Each row is a point on a tangle of strands that fork, close into loops and nearly touch. The rows are in no order.
In the rows, 128 means zero.
Points whose rows are less than 136 apart are linked; no others are. Some points are linked to none.
let: [133 171 122 110  76 130 189  86  87 130  37  87 143 149  88 108 124 116
 125 122 146 161 110 173 104 132 133 102  95 123  73 149 126  71  66 126
 140 111  91 147 114 173 166 142 177 144 120 161 140 114 193 115 113]
Pire: [ 68 187  86 158 119 115 122  78 133 125  68 106 126 138 118 124 140 132
 142 148 149 148  86 175 117 145 119 102 151  81 135 173 121 131  90  88
 127 148 120 161 110 116 157 133 144 143 118 152 137 154 187 152 172]
vesag: [165 127 133 106 169  87  65 146 106 114 156 167 105 152 130 156  89  75
 133 107 105 105 135  94 144  98 154 128 141 130  88 116 179 124 158 130
 162 121 157  35 119 115  83  80  66 127 135 146 128 135 129 110 180]
loru: [153  90 148 105 156 147  85 164 159 103 157 138 117 137 143 174  71  56
 130 103 130 105 143  66 148 100 161 172 123 141 118 110 165 143 130 156
 138  95 123  67 155 126 104 104 126 102 151 143 113 181  68 110 106]
kubup: [ 85 106 121 153 134 140  86 103 172 102 132 137 169  79 183 155 144 159
 136 112 146 166 125 144 177 166 119 134 125  86 211 151  78 155 152 133
  99 177 104 180 140 126 151 149 133 101 122  84 120 125 132 160  75]
guba: [193  97 123 122 172 138  79 159 135  89 140 140 104 122 113 153  66  62
 118 118 142 122 149  75 140  86 155 144 130 127 117 117 166 156 136 143
 134  88 120  39 142 105 114  92  99 125 169 130 125 207  99 105 141]
Lir: [143  99 130 110 157 108  81 191 125 137 178 128 118 160  84 163  56  94
 151 102  94  87 127  58 127 116 137 160 108 163  95  83 180 139 103 126
 168 149 144  98 142 129  68  88 102 115 117 159 113 131  92 139 142]
nugu: [ 72 155 123 136 120 108 103 130 136 160 177 151 137 122 147 155 148 164
 129  83 103 113 111 147 136 135 105 115 125 118 144 144 131 136 137 135
 122 173 135 232 137 152 111 150 106 138 110 147 103  76 122 140 112]
pur: [147  88 144 133 147 150 109 132 159 127 188 127 150 112 164 159 122 155
 106 158 142 114 135  92 140 146 140 136 105  97 170 125  81 147 158 120
  92 126 142 130 154 104 128 140 108 144 136  58 134 126  96 130 109]
naf: [ 63 116 129 143 137 133  79  88 146 109  69 152 127 110 185 115 204  97
 148  85 124 139  96 159 158 129 116 120 188  90 160 158 130 104 137 138
 115 156 156  68 101 137 162 126 106  97 135 134 143 186 133 152 139]
Duf: [ 65 147 109 129  97 107  73 105 107 156 127 139 117 157 106 125 102 129
 154  69 127 111  80 180 127 130 105 117 131  89 102 152 163 121  92 137
 123 150 133 173 129 161 108 136 130 145  99 185 117 141 162 123 132]
far: [166 118 142 111 128 146 195 198 135 141 174 115 128 139  95 121 103 165
 123 148 122 102 173  70 118 111 126 149  91 198 109  85 138 132 136 129
 133 112 113 156 127 124  98 134 162 131 120  97 127  73  86 107 110]
Bomas: [136 131 139 146 142 140  78 161 148 147 202 115 147 107 111 160  77 162
 137 132 157 127 101 108 146 157 131 141  80 130 165 102 132 160 113 155
 149 174  79 228 154 111 104 147 155 142 136 103 129 133 105 130 102]
zota: [159 123 132 136 144 121 175 142 115 144 183 141 111 117 144 111 146 183
 103 165 107  95 151 117 118 104 125 103 128 134 144 118 111 138 163 102
 115 117 158 163 124  92 120 130 102 147 138  75 137  57 116 137 124]
mobu: [198 132 128 103 163  71  92 145  71 117 132 154 102 152 136 141 102  72
 121 124 110 124 170 106 126 114 158 108 141 146  79 116 159 108 149 128
 155 106 167  12  95 113 102  82  59 151 121 133 120 135 152  90 192]
deviv: [ 93 129 151 115 101  87 111 110  82 146 146 167 112 163 141 135 127 109
 140  87  98  89 100 162 111 111 133 115 149 113  88 129 158  95 125 142
 115 126 193  97 120 168 115 120  85 127 107 153 117  80 160 122 154]
tis: [148 120 111 143 150 174  88 124 155  90  92 123 110  95 130 132 132  90
 133 133 160 140 125 118 137 102 135 133 156  85 146 130 137 173 116 137
 116 100 101  57 151  96 148 117 128 126 172 111 157 252 119 127 129]
lup: [108 124 142 126 139 132  89 157 144 151 190 130 131 139 116 163  89 137
 141  96 114  98 110 106 130 132 117 150 110 142 119 110 158 136 113 141
 141 152 130 174 154 142  85 132 128 127 115 162 116 134  90 133 123]
Dazat: [159  86 157 120 160 139 106 151 157 127 205 139 133 132 166 178 105 136
 112 142 124  94 143  80 139 131 146 136 110 121 150 107 111 142 154 113
 112 117 161 110 159 117 104 130  96 139 140  75 131 106  95 123 107]
dol: [132 102 127 109 114 132  98 142 134 122 121 119 114 162  91 131  82  67
 139  70 131 111 135 104 127 105 148 188 132 157  81 131 171 117 108 167
 138  91  99  64 139 151 101 118 159 102 116 203 102 187  99  87 125]
kulon: [141 104 119 115 129 111  93 140 102 119 125 136 103 163  92 128  71  58
 135  96 127 111 132 118 123  92 152 154 141 145  77 133 182 118 112 159
 140 100 131  43 132 139 108 105 119 119 125 173 110 177 126  98 161]
mer: [140 154  87 151 136 166 118 101 164  77  51  88 136 103 105 110 140 120
 131 153 175 201 122 134 131 141 140 144 144 111 159 136 111 162 101  94
 148 101  59  92 144 107 154 135 182 118 143 133 156 223 152 136 141]
Pobig: [ 64 142 131 126  92 100  93  92  95 154 125 152 116 164 140 132 139 114
 145  70 114  96  83 186 119 121 116 109 142  88 102 151 152  91 105 146
 109 141 166 134 119 171 126 132 105 138 101 171 119 108 168 125 145]
Dabuv: [ 58 132 133 130 113 115  98 102 152 141 120 164 144 126 194 136 180 125
 140  66 102 126 113 154 143 144 104 144 155 110 144 150 132 106 158 148
  99 140 148 147 129 183 141 141 115 100 111 160  97 108 114 138  95]
Bire: [ 59 173  81 158 121 110 117  88 139 122  68 122 128 130 120 131 148 142
 149 124 144 160  91 191 138 157 110 112 139  75 153 184 116 137 105 106
 129 167 107 201 110 143 146 144 147 124 121 155 121 113 187 149 144]
gab: [137 154 132  95  67 122 225 107  86 157  70 120 152 128  90  78 152 145
 109 173 141 150 148 152 127 120 119  98 118 153 110 127 103  97 134 125
 151 103  73 203  82 122 175 142 159 125 130 117 154  60 122 103 104]
tokik: [125 104 119 142 149 166 108 113 150  86  86 115 126  99 148 115 148 105
 128 128 147 156 129 126 131 130 132 143 153 108 149 145 110 132 130 125
 120 105 107  58 140 108 150 130 134 126 150 137 140 222 125 123 133]
ked: [ 97 117 147 112 127 140  79 158 170 140 174 133 137 137 155 177  98 101
 155  76 114 101 113  98 146 136 120 165 120 139 131 111 158 131 122 151
 137 136 123 154 158 162  89 137 146 111 121 172 104 141  67 133  86]
nopu: [103 151 128 126 111 120 154 169 120 173 162 110 140 135  74 125 120 174
 134 110 121  97 125 129 115 128 108 123  94 162  87 124 150 137 109 152
 145 171 100 235 117 145  91 127 142 140 102 131 119  69 124 111 126]
lami: [148 115 159  96 120  86 162 151 118 136 135 171 109 149 171 130 123  95
 139 126  88  90 175 106 120 119 132 134 152 172 107 101 158 105 170 121
 121  80 188  62 113 153 118 112 102 111 119 119 110  62  99 111 109]
tifa: [148 121 132 119 134  85 148 175  85 159 171 125 112 152  69 120  83 162
 126 133  94  86 158  98  93 105 127 115 111 174  71  87 159 139 111 108
 150 151 167 139 111 122  87  95 106 148 102 107 117  62 143 126 154]
vuli: [151 173  95 130 120 150 196 111 120 123  86  71 144 127  95 110 159 143
 101 191 162 192 134 139 110 137 135 119 109 136 118 136 102 124 118 102
 149 117  85 147 122 127 155 140 165 146 132 120 140 127 158 130 163]
tera: [150 132 129 137 147 154 149 165 138 149 195 102 143 116 111 130 115 181
 106 158 133 116 134 105 128 129 132 132  89 157 133 116 119 141 137 143
 130 152 107 207 142 111 105 138 139 156 134  91 136  88 114 116 127]
zelod: [ 61 145 136 126 100 104 116 117 137 161 150 166 137 139 173 147 170 147
 133  73  91 109 114 147 128 135 101 125 144 115 130 144 138 113 151 144
 103 145 156 192 129 177 126 142 107 115 103 158  94  67 114 136  98]
Mepe: [155 108 153 111  86 106 215 117  83 149  86 163 125 132 134  73 137 128
 114 173 112 111 164 142  95 125 114  96 145 161 133 117 116  98 155 104
 107  86 154 116  88 112 167 142 135 129 127 119 136  76 110 137 106]
Zago: [164 130 129 121 123 119 191 141  88 143 129 104 123 146  74  97 102 131
 109 163 128 134 150 135  89 103 125 112 112 168  85 119 132 113 115 117
 130 108 131 112 124 138 128 127 137 150 108 130 127 104 149 115 146]
bip: [ 80 139 120 147 136 119  77 118 153 135 170 163 157 101 168 170 134 157
 138  86 120 140 100 143 155 153 116 125 132  95 182 143 119 147 139 134
 119 184 113 230 152 146 122 164 112 125 121 133 105  98 119 156  84]
tet: [133 130 156 100 156  81  93 161 125 141 201 163 110 155 138 165 110 126
 135 103  76  85 130  95 131 116 140 123 132 148  93  96 158 129 148 104
 155 147 183 103 133 134  68  94  74 132 118 126 120  62 119 142 146]
Gasa: [110 120 142 127 110 129 180 101 127 140  96 148 138 105 177  96 198 159
 127 130 107 143 159 150 128 149  94 121 145 136 155 140  95 103 168 140
  98 123 148 148 106 136 167 139 131  91 125 117 119  97 104 147  89]
Nozu: [140 109 163 105  98  77 180 124  93 151 115 186 114 143 167 103 134 118
 131 144  92  84 169 130 109 126 119 106 160 161 135 106 143  97 171 106
 118  76 189  97  86 128 147 124 106 118 121 111 118  51  99 133 107]
bak: [141 140 131 147 128 137  62 142 153 134 170 126 136 100 114 156  63 140
 156 117 168 144  92 132 152 164 122 144 101 108 177  99 150 180 107 159
 151 157  70 208 171 124 110 143 168 120 136 122 139 173 110 138  81]
gaku: [ 92 136 145 118  88 101 164 111 106 167 122 161 124 143 150 117 159 140
 128 112  96 103 129 167 106 126 103 110 144 127 118 138 132 100 137 144
 105 124 163 152 114 163 145 137 118 122 105 140 114  67 129 124 110]
Tebiz: [203 132 112 119 166 121  59 149 110  96 140 161  92 126  98 155  77  61
 131 106 133 117 119  95 145  68 153 117 142 101  96 112 200 178 129 152
 146 109 138  36 140 101 104  73  84 119 178 129 147 221 127 124 164]
nogem: [145 108 155 100 137 105 133 157 146 111 135 158 114 153 181 147 132  60
 137 107  97  98 169  87 134 116 150 153 150 159 103 114 158  99 167 148
 124  86 176  38 119 164 110 106  98  97 137 135  98  91  90 105 120]
Murut: [ 94 163 102 139 133 121  54 106 135 135 141 162 110 112 145 157 133 124
 161  91 127 123  65 167 149 123 110 109 166  65 154 129 160 170 123 125
 127 155 133 155 161 127 116 128 106 130 146 151 151 196 134 161 124]
Nifif: [ 73 132 117 137 138 129  69  95 138 114 117 162 118 112 169 148 175 111
 153  93 123 119  81 154 155 117 118 115 181  69 156 140 135 131 148 127
 116 147 150  99 132 128 141 125  98 124 146 138 149 185 134 154 145]
pib: [117 144 130 110  83 115 205 113 104 160  96 148 141 112 134  86 167 173
 124 156 120 131 152 147 139 121  99 106 128 151 148 135  99 112 160 137
 130 117  88 226  79 112 160 146 143 111 128 111 135  38 103 113  91]
zego: [ 82 141 114 132  89 106 132  87 130 128  49 135 142 139 129 102 157 133
 147  88 133 161 115 186 131 168 107 130 134 101 120 176 111  96 112 142
 123 140 111 157 107 186 158 149 163 101 111 172 113 105 179 114  97]
fule: [ 87 167  99 153 135 125 152  94 120 131 100  98 116 128 128 128 162 143
 124 169 132 138 101 163 109 137 118 100 142  91 147 168 106 124 112  92
 119 144 143 153 115 106 153 132 121 154 128 133 137 137 167 155 181]
val: [138 145 111 143 147 155 132 141 139 130 176  98 148 102 133 133 131 182
 105 166 146 142 121 128 134 141 130 128  98 117 164 137  94 146 144 133
 130 162  98 219 148 101 125 144 133 164 147  85 143 102 136 128 126]
Ribu: [140 134 148 132 140 147 125 185 154 157 210  97 155 120 109 151 105 180
 131 142 141  99 114  77 138 149 141 146  63 166 146  91 127 149 114 164
 142 183  89 236 136 110  95 145 155 145 134  82 121  87  97 116 101]
deg: [131  85 152 125 148 151 135 134 165 104 131 134 133 125 180 141 143 105
 118 114 117 119 156  93 128 129 134 170 138 138 130 126 116 112 161 152
 106  93 138  69 147 144 133 134 122 107 136 129 109 144  91 113  99]
ketog: [142 126 135 120 117  94 172 146  67 153 142 118 110 152  71 101  82 142
 122 136 110  95 148 135  88  95 123 100 110 162  67 108 152 120  88 117
 135 130 156 130 114 131 110 111 117 157 101 122 124  71 164 118 148]
zoge: [159 135 123 129 125 103 201 138  87 164 157 151  94 123 123  75 142 176
  99 192 115  82 156 128 116  90 129  77 139 146 142 109 109 140 154  83
 137 111 153 183  83  70 134 124 100 167 133  74 143  28 123 135 136]
Patoz: [153 100 124 115 122 155 124 122 152  93  88 111 138 126 113 110 140  88
 116  89 139 157 147 116 114 135 141 179 140 163 108 136 112 114 122 156
 142  71  71  55 144 148 145 143 173  99 130 184 118 206 109  78 109]
nasez: [165 165 102 116 111 152 200 136 112 133 115  70 148 132  60 100 142 153
  93 178 165 187 138 130 112 122 131 123  92 162  93 116 119 124 125 117
 166 115  67 162 123 138 144 141 175 149 127 114 139 107 145 102 146]
filek: [142 152 103 136 131 162 180 100 149  97  68  78 158 107 125  99 181 152
 110 181 165 207 143 136 130 158 131 129 115 130 148 142  77 118 132 101
 139 128  88 132 118 115 164 138 171 119 138 110 137 141 153 139 143]
lazub: [126 112 119 136 139 147 143 114 127 112 100 112 123 124 124 106 146 110
 122 142 136 151 135 142 111 130 127 137 142 129 127 148 113 115 131 128
 119 107 118  80 133 131 144 134 141 141 130 161 131 180 140 116 150]
Zotas: [159 126 129 112 172  87  44 152  99 126 175 164  96 147  93 163  67 106
 145 112  94 104 107  96 133  95 142 121 134 122  90 100 176 153 129 115
 171 149 151  74 137  97  72  75  65 136 127 144 145 147 133 140 176]
Zeza: [177 127 145 109 126  68 127 135  62 127 118 152 104 161 140 127 107  76
 128 123 106 107 163 132 109 119 153 110 144 151  77 109 159  92 132 131
 136 100 186  29 102 137 114 101  73 140 115 132 118 100 163  98 166]
tebep: [136 109 133 111 118 154 111 147 162 113 121 113 132 139 117 138 103  94
 132  80 131 137 142 102 129 133 138 195 126 163 101 132 145 116 120 160
 144  84  77  90 153 157 115 135 178  98 119 194 112 183  88  86  97]
Givo: [133 139 119 165 154 169 170 101 146 107  86  84 128 106 150 114 184 156
 115 191 152 165 130 124 129 141 130 108 131 103 176 151  81 116 127  76
 107 137 140 108 109  74 155 127 125 142 142  87 142 157 145 170 170]
falof: [142 126 122 145 147 128 124 189 115 161 196  94 142 127  43 111  84 179
 126 140 129  95 110  88 113 120 132 136  80 165  88  86 150 157  96 134
 163 191 114 204 129 104  85 110 132 159 120 122 123 105 129 144 171]
gelip: [177 134 103 142 173 165 130 161 116 125 176  80 115 126  67 120  72 143
  98 183 151 146 121 107 115 102 137 124  96 141 131 112 132 159 110  92
 141 127 110 122 155  86 100 119 125 189 145 110 146 165 143 142 190]
kedo: [181 106 145 122 120 161 213 126 133 110 103 119 141 112 141  82 172 158
 107 168 139 162 179 104 118 138 120 136 117 157 143 111  82 110 161 121
 105  79 111 102 122 110 158 145 153 113 137  93 141 115  90 121  92]
kuzug: [111 100 130 145 130 154 123 103 174  95 126 116 173  86 175 132 161 176
 120 142 156 176 152 127 176 179 125 143 105 109 199 150  55 145 167 143
  95 163 101 162 127 112 152 148 153  89 131  55 122 103 129 141  75]
doko: [107 154 110 119  78 113 168  83 122 120  29 109 150 139  96 103 147 127
 136 109 147 172 113 181 130 160 122 115 112 107 105 165 105  89  92 126
 144 126  87 168 106 183 164 148 176 105 119 159 129  97 192 109  99]
Fip: [ 95 120 111 137 125 133 133  98 162 105  73 132 148 106 144 106 171 146
 137 101 128 177 138 164 144 171 109 148 137 116 159 165  97 118 137 139
 130 144  98 144 120 158 153 147 168  86 122 158 120 128 150 126  91]
gedi: [141 115 118 144 141 168 116 129 152 120 167 101 148  98 145 138 125 165
 107 180 158 150 127 117 138 151 134 133  98  95 179 132  80 149 144 124
 106 144 106 158 152  88 135 141 134 156 147  69 148 137 125 132 122]
vazig: [112 111 150 126 141 114 107 112 129 120 138 170 121 133 170 144 160 100
 128 108 101 104 115 131 128 119 133 130 161 110 130 133 137 103 173 135
 117 122 176  71 125 148 134 119  83 120 133 137 123 121 128 132 153]
taput: [140 158  83 138 117 153 137  87 154  76  38  78 148 124  75 103 143 115
 121 146 174 216 116 142 136 155 146 143 132 122 134 140 106 137  96  90
 178  99  52 100 131 140 166 143 204 110 134 162 140 191 165 122 144]
vegud: [151 130 122 122 163 125  66 144 110 133 180 145  99 127  83 154  75 125
 142 130 119 109  89 121 133  96 124 112 134 108 116 107 169 175 113 110
 149 143 149 114 164  92  88  97  85 150 147 137 158 184 125 149 164]
vanu: [116 111 144 136 128 151 162  95 149 108  96 126 150  88 184 105 202 173
 129 132 130 166 170 139 162 157 104 128 123 128 179 145  68 115 165 137
  95 143 132 143 109 119 160 139 145  80 122  88 121 108 120 153  77]
vidi: [ 90 127 142 113 110  94 124 156 112 166 169 139 120 164  92 140 101 145
 141  82  92  77 121 119 109 112 112 124 113 153  78 113 166 117 102 139
 131 148 170 164 123 165  86 116 117 129  93 152 106  65 125 124 128]
tufi: [113 162 128 124  84 127 165  85  80 130  52  96 124 156 112 108 128 100
 135 124 141 138 101 182  97 134 138 110 109 112  89 153 130  73  63 126
 118 120 128 113 112 156 158 140 151 153 117 170 135 137 193 124 136]
Lesas: [116  95 155 124  89 123 145 101 104 124  44 148 134 143 163  92 184  63
 131 104 122 122 122 170 118 143 140 138 169 131 106 147 122  72 121 162
 107 124 169  38  90 165 172 141 119 100 127 151 126 151 139 124 132]
Levav: [155 107 156 105 169 111 114 169 151 125 191 145 117 146 157 175  97 118
 129 124  96  91 154  72 138 120 143 140 119 154 121 100 145 128 152 111
 135 119 172  91 148 135  78 106  88 128 130 111 116  89 101 129 122]
Vaboz: [155 109 155 130 143 141  59 141 157 145 205 135 138 115 136 175  67 131
 131 155 161 117 101 101 146 143 134 128 108  89 170  96 111 180 120 142
 117 136 117 149 174  99 121 130 119 138 140  72 144 185  77 126 106]
Zep: [141 113 128 123 116 143 155 113 142 108  84 111 142 123 120 100 158 116
 121 122 130 166 149 140 110 150 123 154 134 148 112 144 101 101 133 138
 132  98  95  87 135 149 156 145 166 111 119 170 125 165 127  97 114]
tugu: [ 86 115 138 118 114 120 117 119 142 141 110 144 131 144 162 126 149 110
 138  83 113 120 129 148 124 141 116 162 152 131 110 149 136  99 144 157
 114 115 140 111 132 176 134 141 139 105 113 177 109 132 115 108 108]
tofe: [135 101 135 134 134 165  99 128 172  99 142 112 155 104 152 146 109 137
 121 125 151 155 144 108 139 160 134 171 114 120 166 131  96 147 140 148
 117 114  80 125 162 127 136 146 165 114 132 118 136 168 105 105  85]
gebi: [ 67 133  88 155 127 119 119  99 168 100  75 145 145 109 122 120 152 148
 149  97 135 179 105 181 164 165 108 132 136  93 177 181 101 144 131 123
 126 170  88 193 119 161 146 150 168  86 135 158 116 105 177 149 104]
Fomi: [131 148 129 123 104 106 205 138  88 170 139 129 115 131  96  85 142 174
 106 177 125  95 142 146 111  89 114  82 128 147 113 121 119 131 133 116
 134 129 125 210  90 100 138 131 117 162 123  98 137  40 135 123 138]
Gol: [ 81 158  93 142 121 118  65 114 133 145 141 141 120 123 113 137 106 139
 157  96 131 128  86 172 138 143 108 118 142  88 137 146 152 157 114 124
 138 160 114 197 144 142 114 141 134 138 125 177 134 161 145 144 124]
Kigib: [168 134 132 118 119 142 206 159 116 142 144 104 137 130  82  97 124 165
 105 162 136 141 160 110 108 115 121 138 101 181 101 109 129 122 139 134
 133 105  90 159 127 135 129 135 163 138 115 111 135  91 113  97 125]
Megok: [114 160 120 172 147 142 180  85 138 122  86  91 122 103 166 118 213 174
 119 184 134 152 123 142 134 142 118  82 139 101 181 160  78 116 136  81
 105 161 164 162  93  66 159 121 112 126 130  71 133 113 148 186 163]
zuta: [138 122 143 126 138 120 148 140 139 153 210 163 119 120 173 149 155 184
 104 136  95  72 138  99 139 113 136 103 119 122 158 112 105 146 166 106
 109 137 172 187 137 101 112 139  91 143 132  57 130  36  99 152  96]
rute: [127 127 125 145 134 137 143 125 136 145 185 138 142 100 182 141 174 193
 108 144 120 107 133 116 146 130 125 111 114 109 180 135  82 146 166 135
  97 155 141 219 136  99 136 146 101 139 133  54 129  56 110 146  94]
furun: [168 141 102 139 168 113 110 130  95 107 122 122  86 136  84 134  89  81
 130 168 135 135 116 123 118  92 147  92 145 114 112 129 156 150 115  85
 140 103 154  36 122  86 111  97  80 177 147 132 145 188 169 128 218]
Rem: [128  97 155 105 134 157  77 164 173 122 166 123 128 135 147 180  74  81
 144  93 135 105 123  79 148 130 138 176 116 142 128 101 155 148 113 158
 138 112 110 116 164 139  96 126 152 104 139 157 117 176  57 118  80]
kobeg: [144 137 108 140 151 150  83 137 124 133 171 118 107 111  89 140  81 132
 135 142 143 126 101 131 125 118 121 123 124 105 137 114 152 169 110 120
 139 136 120 142 172  95 102 118 118 155 149 139 156 202 127 147 156]
nilo: [155 128 124 149 140 183 159  99 161  75  59  68 159  97 140  93 188 153
 109 180 179 217 154 116 146 159 143 131 110 128 171 137  61 120 121  90
 125 124  94  87 115  96 165 134 172 113 139  82 143 164 142 149 132]
Tez: [111 122 143 120 131 118 136 148 140 148 177 138 128 145 136 148 121 142
 127 108  99  95 137 117 116 119 110 140 125 154 109 124 145 121 139 135
 121 128 162 148 144 152 106 132 117 126 113 143 113  91 105 126 120]
gafat: [ 98 131 140 121  98 109 177 110 109 156 128 169 127 123 171 109 181 163
 125 128  92 104 145 147 118 119  97 104 150 131 150 133 118 112 167 132
 102 115 165 176 109 130 153 137 108 113 118 112 113  55  97 148 100]
dulu: [148  98 163 113 139 149  68 158 173 135 189 122 135 127 141 185  59  99
 137 131 154 109 115  78 149 143 139 160 102 123 155  86 136 167 109 154
 131 126 107 137 172 115 111 130 143 115 133 108 122 181  55 124  79]
Roda: [148  85 154 113 154 131 117 154 158  89 121 149 126 141 179 141 124  50
 119 101 116 112 163  81 137 113 160 170 146 150 109 128 149 100 163 159
 127  77 148  25 127 149 129 109 110  97 152 143  99 145  89  94 120]
faka: [106 156 109 144 128 129 154 122 130 145 149 132 136  95 159 125 186 191
 116 146 117 128 131 151 139 127 105 106 126 117 169 153  89 143 162 138
 110 162 122 238 119 109 135 149 103 133 127  91 122  54 131 145 109]
nurid: [157 142 125 145 142 153  63 133 141 137 175 117 126  96 115 155  69 141
 138 151 165 134  97 127 140 141 122 129 110  95 169 102 134 186 108 138
 133 140  93 167 181  98 115 128 138 145 148  99 158 202 114 142 112]
pigu: [137 119 151 117  96 127 200 102 115 135  74 140 137 121 144  85 176 135
 122 151 112 140 156 148 108 142 104 116 143 144 125 135 104 100 150 133
 105 109 141 123  99 135 169 144 145 107 123 132 132 108 116 130 104]
Vub: [173 119 111 143 159 148 124 182 107 140 184  81 136 131  38 110  56 155
 104 159 138 121 122  85 106 113 132 145  81 171  99  91 152 152 100 116
 155 156  98 147 145 103  84 106 139 159 117 125 131 144 130 138 177]
nit: [177 144  93 137 157 124  85 133 102  94 112 151  82 133  93 142  97  66
 138 129 135 130 114 120 131  74 152  97 160  96 108 133 180 165 119 124
 138 102 140  24 125  93 121  88  88 142 169 133 145 220 155 121 202]
Met: [ 89 128 160 106  87  85 132 139  91 158 150 159 110 178 133 135 109 123
 148  81  83  73 129 142 110 107 121 120 132 147  80 112 174 100 114 144
 120 124 192 121 114 173 105 111 101 120  96 141 108  41 130 120 122]
bokef: [104 126 132 137  81 125 130  85  96 115  17 126 129 153 145  95 162  57
 140 104 141 131  94 179 115 143 157 128 160 112 100 157 122  67  69 149
 112 131 146  45  91 151 175 147 139 121 127 168 140 181 175 124 150]
noro: [126 164 132 106  82 114 218 124  70 168  99 109 130 137  80  89 127 149
 112 175 141 115 132 164 102  89 121  80 106 144  89 121 125 111  99 119
 142 118  99 205  86 118 156 131 140 160 118 112 142  50 154 118 129]
Kuda: [147  83 153 114 136 167 122 153 174 112 166 112 147 123 159 162 106 121
 114 130 138 131 156  73 132 144 142 178 102 142 144 115 104 135 146 148
 111  97 112 105 161 131 119 144 146 116 132 107 123 144  78 100  83]
nifu: [134 157 130 136  92 130 187  81  98 120  27  89 138 148 116 106 150  88
 122 159 146 158 110 160  92 145 144 108 129 131  96 151 112  88  74 104
 115 116 131  86 105 137 175 138 152 142 119 154 139 161 180 144 152]
Gilol: [105 158 111 143 139 123 112 159 113 164 186 112 132 125  63 122 106 175
 122 129 129 104 100 137 120 122 117 111  97 137 104 126 140 146 102 134
 155 189 117 232 132 117  94 126 122 163 117 135 128 103 140 136 160]
Zimo: [139 144 165 100 138  66 103 130 109 142 176 192 100 150 174 153 151 125
 124 112  74  83 131 126 124 117 140 100 151 132 106 113 149 120 183 101
 139 126 193  80 120 133  85  95  59 132 111 115 129  49 142 140 151]
miroz: [149 122 108 143 138 190 112 103 172  69  74  77 154  89 122 109 148 135
 116 161 179 210 137 115 148 156 142 149 120 117 174 123  78 147 121 102
 137 105  61  81 141  96 158 132 181 116 147  96 150 202 137 125 120]
Pive: [125  75 140 129 129 167 102 111 183  90 115 116 167  91 170 129 149 150
 121 135 163 174 155 107 158 175 131 164 119 109 177 138  61 143 152 139
 100 126  94 102 140 117 157 142 159  96 125  75 126 162 110 117  72]
betu: [ 70 126 115 152 132 135  99  81 155  96  37 131 131 110 164  99 197 110
 154 101 139 164 112 172 151 155 112 135 177 109 168 171 112 110 111 123
 123 161 132  85  95 132 166 136 148  87 127 149 134 188 153 149 127]
diz: [136 127 144 107 122  91 166 192 114 159 180 146 109 151 100 122  98 165
 138 131  84  66 171  82 116 101 125 111 125 189  94  76 157 144 128 105
 147 141 170 161 103 123  85 106 123 135 110  98 115  34 104 124 119]
Duzuv: [168 141 109 138 152 161  77 127 136 113 135 129  97  98 115 156  97 105
 136 141 150 123  96 128 140 102 131 114 144  79 138 114 156 196 114 131
 120 114 124  96 177  95 117 105 109 146 170 118 164 243 125 143 141]
femi: [117 143 119 147 135 138 171 103 122 136 124 120 119 106 161 115 196 177
 113 167 119 132 131 147 125 131 108  90 134 104 169 153  87 121 152 108
 108 150 157 172 114  92 152 134 106 138 134  92 125  86 136 164 139]
Pefa: [149 110 141 111 138 123 162 217 138 150 188 118 123 146  93 142  89 155
 143 128  94  76 161  57 120 116 129 137  93 193 102  72 149 143 117 125
 147 152 147 154 123 127  71 114 139 126 121 108 110  61  91 135 118]
Lupu: [120 160 102 145 113 136 139  75 133  98  15  88 141 140 106 101 150  89
 131 149 162 183 104 151 113 147 144 130 144 123 119 152 111 114  74  93
 143 112  88  79 105 131 173 140 174 125 121 165 139 209 174 131 162]
Tidad: [ 91 135 121 136  96 119 118  91  87 126  68 126 109 156 132 110 129  77
 147 102 133 114  90 184 115 127 141 117 150  99  99 154 141  82  80 139
 112 121 150  73 111 152 154 140 132 140 125 176 136 164 181 112 164]
riril: [113 106 154 118  94 112 149 110 112 136  84 148 129 148 154 109 157  89
 132 101 109 115 132 160 110 131 127 146 157 139 102 140 135  85 133 162
 103 105 161  73 116 176 156 136 126 107 119 164 112 124 131 108 125]
zaze: [ 75 121 117 147 134 126  66 104 163 114 127 159 148  96 182 152 141 138
 147  76 129 151 106 155 165 154 112 142 146  86 186 143 119 150 145 131
 118 163 114 171 147 150 136 150 130 106 125 142 119 148 129 154  80]
gor: [167 140  94 138 158 141 132 147 103 112 135  89 103 137  58 117  70 100
 108 181 149 151 123 119 109  94 140 118 118 141 117 123 143 156 102  85
 139  99 118  69 143  97 111 111 117 178 137 136 137 191 156 140 207]
Tiv: [141 111 126 122 133 102 126 120  83 120 115 131 102 154 104 122  98  69
 126 123 126 117 132 149 111 107 147 121 141 136  86 138 152 105 113 135
 128 102 162  40 121 137 127 115 101 143 123 161 120 150 165 103 177]

A piece is two or more points that can be reached from each other along the links. Count, over all rows, the pieces, the separate loops (a circle has one, a figure eight two, a Y none), the forks (points with three links) and the tips (points with one).
pieces -> 3
loops -> 4
forks -> 8
tips -> 6

How many points has the smallest loop of links through each point below? Write 0 if it is on no loop.
vegud -> 16
pigu -> 13
gafat -> 10
Bomas -> 0
Pefa -> 7
Lesas -> 0

A fork is a point with three links, a tip a point with one. Leave the first point through the second and follow the links. Name the first fork or tip that comes.
Dazat / pur -> nurid
vidi / Met -> betu
filek / nilo -> tufi
femi / faka -> pib
dol / tebep -> kobeg
guba / Tebiz -> nopu
nopu / Gilol -> Rem
Pive / tofe -> Gasa
nifu / Lupu -> Kigib

Name the points in between on the shortest way along the links from the first point to the second, in order.
kubup / doko -> zaze, bip, nugu, zelod, Dabuv, tugu, riril, Lesas, bokef, Tidad, tufi, let
tufi / fule -> let, doko, zego, Fip, gebi, Bire, Pire
Duzuv / Duf -> kobeg, nurid, Vaboz, dulu, Rem, ked, lup, Tez, vidi, Met, deviv, Pobig
nasez / Lesas -> vuli, filek, nilo, miroz, mer, taput, Lupu, nifu, tufi, Tidad, bokef
